Each row is a point on a tangle of strands that fork, close into loops and nearly touch. The rows are in no order.
Points whose rows are less than 146 apart are linked; no others are.
Fon: [-25  22  -1 -38 -45 -51  55   1  21   1  -5 -15   2  -5  -4 -19 -23   8
 -49 -26   6   3  19  30  18  16  -6  28  -3  35  12  57 -19  25 -72  17
   4 -35  38   5  13  34 -28 -11 -12]
Mopa: [ 33 -32   7  47  30 -10 -35 -11 -82  -2  19   1  18  41 -26 -22  -5 -10
  -2  30  15   3  14 -20 -41  -9 -26   7   0   6  14 -22  27  -2  23   1
  57  -3   8  98  -2 -31  31   7  -6]
Lege: [-20  15  -7  42   4 -12  -9  -6 -20   6   7 -17  16  79  15   0   4   2
   3 -24 -12 -16   7 -11 -34 -29  -7  28  -5 -17 -46 -16 -18   1 -35 -49
  52 -29  -4  -8   6 -13 -25  -8 -40]
ratek: [-13  17  19  24 -47  11  13  -6  16  35  31  18 -19  -2  34 -16  61 -12
 -28  18  39  -4   6  15   7  30  32   9   9 -26  13  12  -3  12 -49  13
 -22 -24  11 -43  38  -5   6  -1 -29]
san: [ 22  -8  -3  97  47  30  21  20 -12  25 -34  27  27   2 -44 -17  -9  33
  17   2  -9 -13  -4  34 -21 -32  -6 -36 -22   1 -20 -26  46 -30  73 -16
  32  32 -34  24  -9  10  41 -35  -1]
kasil: [  7   5  -2  -1  36  11 -40   9  -8   9  19  35  11 -20   0 -10   3 -10
  46 -45  60  20  23   5   6  14  -9 -32  16   0  41  12   8 -67   6  20
  -1  45  -4  64  13  30  26  31   3]
Zana: [ -8   2 -19  55  15 -30   0  27  20  -4   2 -19  33 -48 -34  -2 -41  38
 -25 -16 -25 -42 -14  41  10 -30 -25 -47   3   7 -11  -3  15   7 -13 -28
  21   0 -26  24  -1  42   3 -14  24]
Fitap: [ -1  -1 -10   0 -18  36  23 -17  -1  23 -16  -9   7 -19  -7 -56 -35  24
  14  28   1 -35  65 -22  15  19  14 -19  13  39  -1 -12 -28  20   7  11
 -11 -29  20  -6 -39 -20 -18 -34  32]
Galat: [ -7 -32  35  12 -36  24 -59  23 -31  31  25  21 -39  14  11   7  33  -5
 -12  64  -9   4  36 -25 -14 -20  26 -18  -2 -36  15 -45  28 -56   6   2
 -23   9  20  -2  38   1  52  54  -9]
remul: [ -7  -9  15   5 -18  54  21  18 -24  61  -5  36  -7 -33   2 -26 -21 -47
  27   2  17 -31  27 -50  16 -30  12 -18  15 -18  -4  13  16 -15   6 -16
 -39 -33  24  25 -27 -30   4  12  16]
Seka: [-24  -1  36  -8 -51 -12  -3   2  33 -27  23 -34 -69 -31   3  23  41 -24
 -75  73 -21 -47 -23 -12 -20   4  19  -2  10   8  14  -6   7  60 -39  13
 -16 -38  38 -48  33 -18   3  42  22]
robi: [-26   6 -24  20  26  32  14  12  13  23 -33  -8  16 -19  -2 -18 -28  -1
  59 -35 -23 -30   3 -13  -1 -31  -8 -23   2  -6 -20 -15 -25  -9  15 -59
 -11  -1 -20 -13 -47   7 -11 -13   3]
Mis: [  7   8  14  27   5  15 -23  -9 -14  11   7  33   6  44  -3   9   1 -32
   0  -6  20  24  12  -9  -3  -2  28  20   3 -14 -10   5  21 -59   3   2
  12 -14  -2   1   9  -5  22 -11 -25]
nuba: [ 32  20 -12  20  30  21 -18  14  33 -28 -23  13   9 -30 -24  24   4  26
   5 -20 -18 -29   7  30  25  30  11 -41  -1  30   4 -20  16 -32  21   1
  18  34 -19 -15   7   7 -12 -19  36]
rutes: [-27  12  33 -40 -44  -2  12  30  23  -1  13   2 -27 -30  -2  18   1  20
 -45  13 -21 -42  40   7  42  -3  17 -36 -12   6  12  15  -9  13 -41  27
 -48  -5  45 -45  25   0 -23  38  42]
betuv: [ 17 -20   2 -56  11 -43  12   5   7  -9 -18 -29  10 -11  -5   0  -5  55
  25   6 -14  23 -17   4  18 -14 -47  -7 -26   1   3  -9 -28  36  29  13
 -37  64 -15   3  -7  11 -13  13  10]
Vedig: [-20 -19   9  24 -38  49 -35  37 -18  35   7  42 -30   9  22 -13  37 -24
 -10  26 -17   3  29   1 -25   1  29 -12   9 -35  42 -46  13 -66   0 -33
   4  -1  40  19  25  -8  40  13 -33]
rekil: [-44  32   3  -4 -28 -12  13  21  42 -22   5 -20 -36   6  12  32  18 -45
 -22 -15 -36 -42 -30 -30  -6   5  19  -6   7   1 -15  32  -2  34 -60 -22
   2 -44  33 -72  15  -8 -14  43 -15]
fabel: [  0  27  -9 -15  11  -8   9  12  17  19 -48   4  23  46  -8  -9 -38  47
   3 -52 -37  22  43  24  21  -3  -3  26 -22  24 -12  -1 -37 -40  -6 -23
  21   7  -6   6  12  29 -58 -43 -30]
zisi: [ 10   2  28  18   0  52  34  -6 -25  57 -10  54   1   9  32 -20  36  24
  26  12   2 -13  -1  -6  18 -18  27  -1 -37 -39 -20 -13  11 -11  57  21
 -54   9   6 -41 -10  -5  28  -8 -19]
Tiku: [-15   5   6  16 -38  14 -12   4   5  28  21  23 -20  -8  35   0  53 -13
 -23  19 -13  22 -11  24 -19   8  30   8  -5 -45  35 -33  -6 -20 -25 -18
  -4  12   6 -19  23   7  14   2 -44]
pone: [ -1   2 -19  -6  38  60 -31  10  31 -47 -38  17 -14  15  -2  29  -1 -15
  44 -18 -53  18  12 -11  -7  19  19   4   8  14  13 -43   1 -62  52 -39
  15  24 -21 -32 -15  -1   1 -26  -8]
buvid: [  9   5 -17  -5  41   7  -4 -29 -19  -6  16  33  36 -19  -8 -27 -25   2
  34 -48  44  18  -1  19   8   8   2  -2  15   2  27  25   3 -32  27  32
  -4  17  -7  47 -27  36  24  -1  17]
gek: [ -7  28  -3  53  18 -16 -15   9  17  -6  17   7  19   0 -18   0 -13   8
 -14 -34  14 -41  13  31   8   0   4 -29  17  15 -11  21   5 -22 -40 -13
  38 -19  -4   5  11  33  -3  -1   6]
biso: [ 31 -34   5   9  14  23 -14 -35 -56 -10   9  14  -4  33  -2 -26  12 -19
   6  40   9  51   6 -24 -58  12  -8  33   7   9  44 -40  34  -9  59  25
  20  16   9  64 -14 -21  40  -2 -30]
gagep: [ 32  -5 -13 -11  24   6 -27  -2  56 -31 -17 -16   8 -88 -39  15 -22   9
  23  -1   1  -6  -4  16  13  23 -23 -50  16  39  17  -9   9   2  30  10
 -12  50 -29   7  -6  13  -9  -5  59]
zav: [  2  -6  15  67  35  48  29   4 -33  51 -34  35  26  26 -31 -32 -37  -1
  29  -6  -9 -28  12  -3 -12 -52   5  -8 -17  -9 -45 -16  32 -38  60 -20
  12 -27   3  25 -37  -3  33 -30 -12]
Fip: [-27  23   3  42 -19 -17  18  19  34  23   7 -37  -4 -24  13   4  19 -27
  -1 -11   0 -47 -23 -23  -1 -20 -10 -25   8 -16 -32  23  -1  45 -65 -40
  -2 -34  -8 -33  13 -14 -14  29 -10]
mife: [  9  -6 -47 -81  -2  -8   7 -47 -42 -65  22  19  -4   4  34 -23  30  34
 -14  13   9   8 -24  10 -22  60 -14  36   3  22  42 -26 -23  46  34  60
  14  10  33  28 -12 -22 -20 -17  18]
fafon: [ 34   2  12  -8  43  23 -47   4   0  -9  -2  17   2   7  -6  21  26 -29
  74 -30  44  49   0 -36   2   5  -2 -12  14  -2  13  10  21 -56  43   6
 -19  60 -46  17   9   7  45  35  -8]
tebef: [-47  26   9  68 -19 -16  21  -5 -23  39  26   1  11  55  12 -42   9  13
 -19 -26   9 -46  23  16 -25 -30   7  16  -5 -28 -43  18 -11  21 -64 -28
  39 -57  16 -15  33  -1 -17 -10 -42]
datob: [ -9   3  -3  -8  14 -22 -29  -4  19 -15  31 -32   4 -28  -8  15 -16 -21
  27  -8  32 -13 -10 -36  24 -11  -8 -28  32  10 -16  36  -9  19 -29  13
 -15  -1 -27 -11 -17  11   4  40  28]
Det: [ -2 -44  -7 -51 -30 -10  27 -34 -33  -3   0 -17 -20  29  40 -28  31  24
   4  61   5  38 -12 -27  -9  22  -6  47 -11   7  -3 -17 -23  52  33  46
 -29  -1   7 -11 -37 -16  10  -9 -13]
reb: [ 51 -24   3 -72  -3 -26   9  -3  -8 -38 -23   8 -10 -13 -16  39 -33 -52
 -17  11  17  34 -22 -22  12  34 -16  16   3  39   3  23  28  15  13  44
  11   3  23  37  -7 -52 -16  -2  28]
bese: [-38   8  26  27 -56 -26  22 -24  13  31  33  -7 -15  45  25 -30  36   4
 -57  15   6  -9  -1  24 -19  -2  20  32  -3 -25 -21  17  -6  28 -59   3
   4 -52  17 -48  42  12  -7 -14 -48]
naz: [-19  11 -32 -21 -17  14  34 -11  25  12 -24  -9  16  -9   2 -56 -64  28
  17  -3 -16   4  66   5   9  22  -3  17   9  49  15   5 -51  -9  -9  -3
  -5 -22  13  -3 -40  12 -45 -61   1]
lelal: [-17  -4  17 -34 -28   8  -7  27  -9 -16  21  17 -18 -33   0  29   2  48
 -31  17 -43 -37   0  20  38 -24  -2 -37 -25 -33  16 -26  -6  -1  12  12
 -40  31  28 -24  13  10  -8  38  42]
Rubek: [-47  24  31  58 -55 -22   2   2  37   7  28  -1 -31  35  -3 -15  16   1
 -74  23 -15 -35  32  37 -34   0  26   0  -3  -2   0   9   2   3 -63   3
  36 -58  39 -46  59  29   4   4 -30]
lutef: [  7  10  10  -4   1 -52  32  -3  -3  17   4  -2  26   3  -6 -14 -20  -7
 -31 -40  36   3   4  32  27   0 -12  10   2  17 -12  71   4  24 -59  29
   7 -27  16  31  16  29  -4  11 -14]
buf: [ 26  21   4  13   4   7  13  59 -10  24 -27  26  -5  -5  32  39  57   0
   6 -18 -19 -28 -26  -4  33   0  20 -21 -27 -32  -4 -12   6  -7   2 -27
 -17  44  -2 -32  29 -42 -15  17 -12]
nidib: [ 17   0  11  37  43 -11 -25 -12 -72 -18  35  -5  27  41 -28  -2 -29 -10
  -2   4  26 -36  23 -23 -18 -10 -10  -1  17  14 -13  -3  21  -1   0   4
  58 -30  12  64  -8 -18   7  23  27]
zase: [ 43 -16 -19 -61  11   1  -3   2   3 -48 -14  -8 -13 -39   9  35  -1 -71
  14  11  12  39 -46 -36  -2  50 -13  13  36  29  38  13  12  22   7  13
   7  23  -4  21 -18 -59 -10   2  15]
nelun: [ 34 -16  36  12   0  36  46 -33  12  50 -39  13   7  -4   0 -25  23  24
  10  34  14  11   1   3   1   1  16   2 -27   5 -25 -14  22  27  64  29
 -58   7 -11 -42 -24 -12  12 -35   3]
fevuf: [ 20  -8  -2  15  14  35   2 -18   2 -12 -21 -13   3 -30 -11  12  -9 -19
  -3  42 -24 -30 -16 -22 -16  12   8 -15  10   7 -24 -30  18  26  32 -11
   0 -22 -14 -37 -36 -27   0 -22  34]
Neli: [ -3  11  -5  13  -1   1  16  27 -11  -2  -7  30  10  -4 -14  46 -26   1
 -41   0 -37 -31 -15  22  18 -22  26 -14 -27 -18 -23  -7  27 -17  21  -5
  15 -15  17 -26  -7 -11   4 -16  11]
mitu: [-14   7 -11 -15  -8  15   2   5   8 -11   8  18 -14  -1  14  40 -14 -94
  -2 -12  -7  14 -36 -41 -15   8  23  31  25 -27   8  16  27 -30 -25 -35
  12 -51  11  -9 -19 -30  12   2 -30]
ranuz: [ 38   9 -19  13  39  16  15 -34   7 -32 -37 -20  26   9 -38 -13  -4  -5
   9  -9  -4  64 -15  17 -33  29 -23  24   7  49   3  -7   0  20  39 -13
  25  14 -62  30 -17 -11   3 -64  -5]
kevaf: [-28  -4  14 -16 -29 -28 -31  20  62 -28  10 -60 -55 -25  10  41  33   2
 -32  53 -29 -16 -19 -20  -2   2   4 -12  10   5  13 -17 -16  28 -39  -9
  -8   5   2 -53  33   7 -11  44  15]
mefe: [-45 -15  16  -4 -49   2 -27  21 -31  36  33  -3 -21  37   9 -11 -25   9
 -20  34 -27 -11  67 -24   3 -40   6  -7  -9 -22  -1 -15 -26 -20 -42  -9
  -5 -25  41   6   2   0   0  36  -8]
rezel: [ 39 -15 -17 -29  30 -58  14  27 -24 -14 -15 -23  31 -40  -6   8  -7  20
  19 -18  -7  -4 -51   5  20  -9 -60 -19 -12  -3   6  13  -3  52   1  -2
  -7  57 -13  54   8  -5 -18  20  15]
Matib: [ -4   4  23 -49 -45 -12  18  18  14 -26  17 -19 -51 -23  10  10  36   8
 -52  49 -12 -46  11  -4  19  32  11 -10  -3  30  16   7  -6  65 -30  35
 -23 -19  55 -46  26 -29 -25  35  44]
gadum: [ -6 -15   7 -44  10 -39 -28  -6  45 -16  -4 -51  -8  -2   4  23  20  61
  22  15  -2  35  -3   3  19  -3 -19  -6 -17   3  -4  -5 -40  17  14  10
 -35  50 -43 -39   8  39 -12  19  12]
vopud: [ -7   5  20  50 -16   3  27   2   7  62   5   0  14 -20  -1  -4   7  -6
  -5   5  17 -38 -25  -6  19 -41   7 -33  -4 -36 -60  17  23  32 -16 -12
 -36 -30 -18 -40  -3   2   9   1   5]
Vovo: [ 20  10  28  47  -3  34 -55  -3  41   0   3   7 -18  36 -22  20  22 -71
   8   8  47  39   3 -30  -3  14  32  13  33  -6 -33  15  37 -62  -6 -17
   0 -37 -54 -24  40   0  29  -9 -22]
teb: [-11 -17  -2 -43 -22 -13  -2  30 -29 -25  21  35 -11 -45  16  20  10  21
 -26  10 -54  -1 -44  31  -6 -24 -16 -24 -28 -47  42 -31   1   1  33   4
 -29  54  31   6   6  -5  15  30   9]
Luve: [-31  -9  -1 -25 -17 -28 -49   9  37 -16  30 -53 -25 -13  10  25  26  36
  -2  22 -21   7   2  -1  11  -8 -10 -16   5 -14  20 -12 -45  10 -32  -5
 -13  36 -20 -37  21  36  -5  35  18]
Runed: [  4   2 -10 -12  28 -47   1 -11  -2  -5  27 -15  23 -35   7  -1 -20 -40
  13 -49  62   9 -35   1  23  -4 -25 -10  31   5  10  78   5  27 -44  17
   0  -1 -13  42  -8  27  17  35  11]
tafav: [  1 -55  12 -70 -21 -27 -38  -5   9 -45  11 -11 -39 -20   2  53 -10 -21
 -20  49 -42  56 -50   3 -24 -11 -11  16  -6 -24  30 -33  14 -11  38  21
 -17  34  14  -4  -4   0  22  26  10]
banup: [-19 -23  44  21 -59  -5 -36  32 -17  43  16  -4 -48  25  11  11  14   7
 -48  64 -34 -12  40  -3  -1 -37  19 -14 -20 -32   1 -39  12 -21 -34 -11
 -14  -3  33 -10  41 -11  12  49 -14]
numil: [-19  -7 -31 -23 -15  37  25 -45 -16  -1  26  -5   4 -22  20 -73  -1  44
  17  28  14  -4  29  -8  -9  23   4   2  13  18  18  -9 -40  46  30  39
 -25 -14   4 -11 -47   8   0 -24  31]
beva: [ 43   7  -2 -10  22 -22  18  40 -31  17 -13  -9  10 -26  15  15  41   0
  18 -14  -3 -15 -48 -16  21   7 -26 -13 -14 -16   9   3  -1  44 -12 -17
  -7  55  -5  34  14 -46 -17  31  -6]
Pimon: [ -7  16 -44 -49  14 -33  21 -29  18 -62  15 -14  28 -43  15 -14   5  38
 -17 -32   4   2 -35  49  13  40 -30  23  20  22  36  26 -30  46 -19  23
  25   1  -3   6  -5  50 -12 -18  16]
merel: [ 11  -9  21  41  -8  -4  49 -20  36  59 -41 -13  21 -17 -11 -20   1  11
  -9   5   9  -5 -17  24  13 -13   6  -1 -14  -7 -56  14   8  30   2  -8
 -42 -10 -37 -45  -9   4  -7 -50  -7]
fufeg: [ 45 -14  19 -84  -3 -41 -10  20   5 -30 -32  -4  -7 -15 -12  38 -32  12
 -16   2   1  31   9   8  36  17 -21   1 -35  33  14   5  12  -3  26  44
 -20  58  28  20  12 -32 -44  16  40]
koza: [ 25   5 -19 -11  12  18   3   0  -8 -10 -17   3   0  -3   7  24   4 -80
  19  -9  11  44 -36 -33 -19  34   4  24  22  -4  20   7  17 -14 -11 -30
  19  -3 -17  29 -10 -48 -13  -8 -29]
nibe: [-38  -9  19  21 -35  -8  -4  18 -11  58   7  -5  -2  35   0   3 -35 -37
  -7  -9  -7 -12  25 -39  -2 -54   1  -5   0 -34 -35  13  14 -25 -54 -35
  -7 -52  25  13  -1  -9  -3  24 -33]
Poma: [ 13   3  35  42  18  53  27   2 -44  67 -34  45   2  49   5 -39  14  12
  47 -12   8 -13  32 -16  -1 -21  19   5 -31  -7  -6 -12   4 -35  48   4
 -17   9  26  29  -7 -18  13 -18 -31]
zal: [ 58  -5 -18 -20  30  17  14 -39   1 -44 -38  -4  13 -12 -35 -21   7   4
  -9  -1  16  68  -8  33 -30  59 -27  16  -4  67  38 -15  22  17  67  29
   8  42 -40  47  -1 -24  -8 -53  15]
vapo: [-26  38 -32   8  20  -2  44  20 -49  -9 -10   0   7  33  12  -8 -31  23
   0 -53 -41 -74  -3 -16   2 -28   0  34 -17 -12 -22  -4 -38  23 -23 -45
  42 -38  33  11 -31 -35 -52  -4  -8]
Nel: [ 14 -22   8 -20  13 -31 -44 -30  47 -20  25 -59  -5 -15 -16   0  19  28
  27  27  61  55 -15  -2   8   0 -13 -14  18  20  -4  16 -11  23  19  47
 -30  49 -67 -17  12  39  21  18  38]
Tipe: [ -6  -4   8  20  14 -29 -25 -27  17   4  43 -47  18  -7   2 -10  22  21
  11  13  50  -4 -12  -3  14 -12 -10 -11  21  -8 -28  25 -14  34 -18  23
 -15   1 -43 -20  -4  44  17  22  17]
Rumar: [-24   5  -1  21   1 -14 -17  -1   9  21 -18  -6  21  78  -4  -5 -19  27
  12 -43 -19  31  36  19  -6 -24   1  25 -15  -9 -31  -5 -30 -51 -22 -30
  35  -6 -19  -1  16  33 -20 -24 -50]
solid: [-25 -41 -34 -42 -13 -42  -1 -43   8 -26  18 -51  -1  33  33 -13  23  19
   5  28  31  71 -42   3 -23  10 -25  64  16  12  -1  13 -45  52 -11  14
   7  -1 -39   4 -13  30  12  -9 -20]
tisos: [-27  22  -6  11  23 -13   4   0 -35 -18  14 -21  13  48  -1   2 -18  23
   2  -8 -26 -66  14 -27  -1 -22  -8   5  -8  -2 -49   2 -23  33 -31 -24
  28 -42  19 -16 -20 -14 -32  19   8]
Gogo: [ -2 -20 -19  87  19   6   0  33   9  13 -25   5  30 -31 -62  -9 -41  24
 -10   4 -28 -32  11  40 -18 -31 -22 -50   5  15  -7 -34  31 -24  27 -41
  45   3 -21  44 -10  18  14 -33  25]
tuvo: [ 55  -2  -9  -4  30  34 -20 -20  36 -35 -36  -7  -4 -56 -38  -4   9   5
  35  -1  22  41   9  -3  -8  47 -25 -32   4  64  43 -19  26   1  61  27
 -13  71 -49  22   4 -16   2 -14  32]
gudel: [  0 -45  15 -57  -5 -22 -44   5  32 -26   0   1 -16  -4 -29  39 -49  -6
   2  19 -27  74   3  12 -10 -18 -18   1 -10  -4  38 -19  13 -55  38  20
 -11  57  -2  23   4  28  15  13   9]
Kezos: [-26  -4 -40 -34  13 -31  21 -46 -18 -39  38 -19  25   8  27 -28   8  13
  -7 -25  30  34 -31  25 -14  20 -15  58  29   1  18  37 -36  44 -21  17
  31 -27  -8  26 -25  43   9 -21 -12]
gizu: [  6 -36 -29 -71 -32  -9  48 -44 -49 -14  10   4 -16  11  49 -40  31  13
  -8  47  36  23 -13 -16  -7  53 -11  55  -4  29  22  -2  -7  69  33  71
 -10 -12  36  30 -31 -35  -4 -31   4]
lifa: [ 23  31  -5  14   2   5  15  31  12  12 -22  35  10  -7   6  28  14  13
 -20 -17  -7 -17  -8  40  33  16  28 -15 -32  -6  -4  -4   9 -24   6  -7
   3  19   2 -28  26 -11 -19 -21  -3]
lig: [ 27   5  26   9   4  14 -60 -11  34   2  18 -12 -17   7 -10  35  31 -45
  37  17  63  37  -7 -52  19  10  21   3  33 -17 -33  35  25 -32  -2  20
 -31  -7 -63 -45  24  10  34  28   5]
Kan: [ 38  13 -17  -6  58  40  -4   0  17 -41 -62 -11   6  17 -32  21  -9 -15
  41 -25 -39  51  -9  -9 -17  13 -14   8  -5  37   3 -19   2 -22  54 -37
  24  44 -45   5  -8 -26  -9 -37  -1]
Virit: [ -7  15 -13  57  30   8  -5 -19 -25  -4  32   0  22  -2 -23 -19 -29 -24
   0 -22  23 -36  16   0 -22  -6   0  -3  28   8  -2   6  12  -2 -10 -19
  40 -44  -2  37 -18   8   1  -8  12]
tas: [ 19  11 -60 -30  16 -23   8 -36 -11 -85  16   6  18 -30   8 -19  21  51
 -21 -15  -5  -1 -35  52 -14  63 -27  23   9  14  53 -23 -14  41  15  14
  50  14   6  25  -2  15 -19 -32  15]
Mupo: [ -2  25  29  60 -34  -5  -5   7 -10   6  37  27 -16  26  -3 -13  46  17
 -73  39   8 -54  30  49 -17  29  35  -6 -12   0  17  -2  26   3 -34  20
  38 -26  45 -15  61   4  16  -3  -9]
gupe: [  7  45  -7  30  -9   7   2  11  -6   0  23  39   6 -12  11 -18  46  33
 -43 -11  29 -30  29  68   9  60  25 -16  -4  11  47   4   2 -12 -26  30
  33   4  28   9  56  22 -11 -15 -10]
maf: [-30  29 -12  21  -5  16  39   2  -4  33 -19  36  14  25  14  -6 -58 -19
   0 -67  -8 -31   1   7  11 -43  31  15 -14 -24 -57  35  -2 -42 -17 -24
  10 -57  17 -27 -23  -3 -14 -34 -30]
pibi: [-19  28 -26 -19 -20 -19  23   1  40   0 -33 -13  21 -11 -12 -24 -62  18
 -18 -44 -20   7  42  33  14   8  -8  14   4  34   4  23 -35 -18 -51 -17
  18 -24   7   7  -2  31 -43 -39 -23]
Dimos: [-15   6 -17   5  39  61 -19 -16   1 -29  -3  28   0  -3  13  13  -1   0
  55  -7 -24 -13  -8 -11 -11  -4  22  -3  14 -20  -6 -34   4 -42  63  -8
 -11   4 -13 -38 -50  18  30  -8  16]
koze: [ 22 -20  15 -62   2 -44 -18  19  27 -38 -30 -15 -13  12 -30  47 -29  31
 -25  -4 -30  71  18  38  17  10 -15  14 -36  20  33 -19   1 -42  26   8
  -1  57  -6  25  31   5 -31  -7  18]
bises: [-29  18 -13 -27 -22   2  -5  17 -10 -16  25  24 -16  23  38  35  34 -44
 -15 -15 -25  30 -29  -6 -15  11  29  41   6 -44  39  -2 -14 -27 -35 -18
  17  -6  30 -15  16  -9   9  14 -53]
vuge: [ 13 -42   2 -66  -3 -26  -2  12 -24 -34   1  14 -20   0  12  43  11  12
  -3  32 -62  39 -61  12 -18 -23 -25  17 -34 -36  21 -48   8   5  64  15
 -20  70  20   0  -9 -10  26  24  -4]
ton: [-17   0 -26 -11  33  55   7 -13  18 -10 -17   3   1 -45  -1   2 -30 -22
  54   2 -35 -16 -12 -29  -6  -9   8 -11  24  -2  -8 -24  -9   6  45 -31
 -21 -12 -11 -38 -66  -4   5 -15  24]
leni: [ 14  36   6   6 -17  -4   9  19  19  17  11  11  -3 -53   0  -9  16  -5
 -31 -23  38 -26  35  34  27  50   7 -35  16  39  50  41   2  -2 -58  20
   5   9  37  30  49  11 -22  12   7]
lono: [  4 -41  -6 -42  -7 -30   5 -22   9 -23 -19 -54 -13  47  12   7  24  10
   8  48 -10  76 -25 -12 -28   8 -24  61  -5  23 -17 -25 -28  51  21   7
   0  11 -48  -5 -12  -6   4 -22 -14]
Vof: [-30 -17 -14  10  14  -3  -6 -48  -3   3  38 -29  27 -10   5 -48  -4  46
  26  11  24   1   7   1 -10 -16 -18   0  20  -6  -5   2 -38  35  16  13
 -18  -7 -26 -11 -38  56  20  -6  15]
kuf: [ -8  48  -8  19  20  14  32  28 -30  19 -11  33   5  27  21  -2 -17  -7
  11 -78  11 -55   9  -3  13 -14  25  18 -15 -16 -22  27 -22 -16 -31 -22
  23 -30  35   9   1 -24 -32   6 -15]
suk: [ 37  -1  22  27  41  13 -32  -5 -10  13  14   0   8  17 -11  11  21 -44
  59 -11  73  25 -18 -54   7  -6   1  -2  26 -18 -41  36  28 -19  14   3
 -22   7 -54   2   0  -6  39  35   1]
lol: [-21   3  -4  40 -24  14  14  17  21  50 -49  10   9  30  -3  -1 -46 -34
  10 -47 -20 -10  22 -13   3 -44  15  -7 -21 -11 -50   6  14 -47 -34 -47
   6 -44   2 -13   1 -20 -27 -28 -42]
pil: [-10   0  11  -9  -3 -29  -1  -1 -17 -20  14 -17  -1  27  -8  40 -15  14
 -27  20 -25 -24  -4   2  12 -16  -4  -5 -16  -4 -37   1   2  21 -19   6
  10 -26  16 -20   0   3 -10  16  13]
geri: [-12   6  -7  21  10  24  35  21 -17  59 -22   4  17 -38   2 -35 -44 -28
  35 -51  14 -41  22 -25  15 -40  -5 -26   3  -9 -25  27  -8   8 -17 -38
 -26 -35   6  33 -32 -18 -18   1   9]
Kapad: [-11   0  30  10 -12  23  -8  30 -15  56  -2  26 -11  15  10  11 -12 -49
  39 -15  20 -31  10 -68  28 -51  20 -17   2 -47 -44  26  23 -42 -16 -26
 -40 -42  13  -4 -13 -32  19  38  -6]
kubav: [ 13 -21  11  -3  11  -5 -19 -26 -24   2  18  15  11  17  -5  -8  -7  -6
   7  15  11  37  -3  -7 -19  -9  -2   4  -1 -19  15  -6   8 -20  27  18
 -13  19   0  30  -6  14  30   3  -5]

A piece is all that can be reached along the links. How many separate loops has the piece of each point below (a circle has one, a figure eight two, a Y none), and how many tips (points with one link)?
lelal | loops 5, tips 2
mife | loops 1, tips 0
fafon | loops 1, tips 1

How many points has the smallest loop of links through each point below? Write none if it is on no loop.
Vovo | 8
pone | 22
lono | 8
gudel | 31
gadum | 19
lol | 15
Runed | 10
zisi | none

Name the points in between on the shortest way along the links from the first point to the second, in order.
gupe; robi | Mupo > Rubek > bese > ratek > Tiku > Vedig > Galat > banup > mefe > nibe > Kapad > remul > geri
lutef; ton | Fon > pibi > fabel > Rumar > Lege > tisos > vapo > kuf > maf > lol > nibe > Kapad > remul > geri > robi
Tiku; gadum | ratek > bese > tebef > Lege > tisos > pil > Neli > lifa > buf > beva > rezel > betuv
Vovo; rekil | Mis > kubav > biso > Mopa > nidib > Virit > gek > Zana > Gogo > san > zav > Poma > zisi > nelun > merel > vopud > Fip
tisos; gudel | Lege > tebef > bese > ratek > Tiku > bises > mitu > koza > zase > reb > fufeg > koze
Seka; Dimos | kevaf > Luve > gadum > betuv > rezel > beva > buf > lifa > nuba > gagep > tuvo > zal > ranuz > Kan > pone
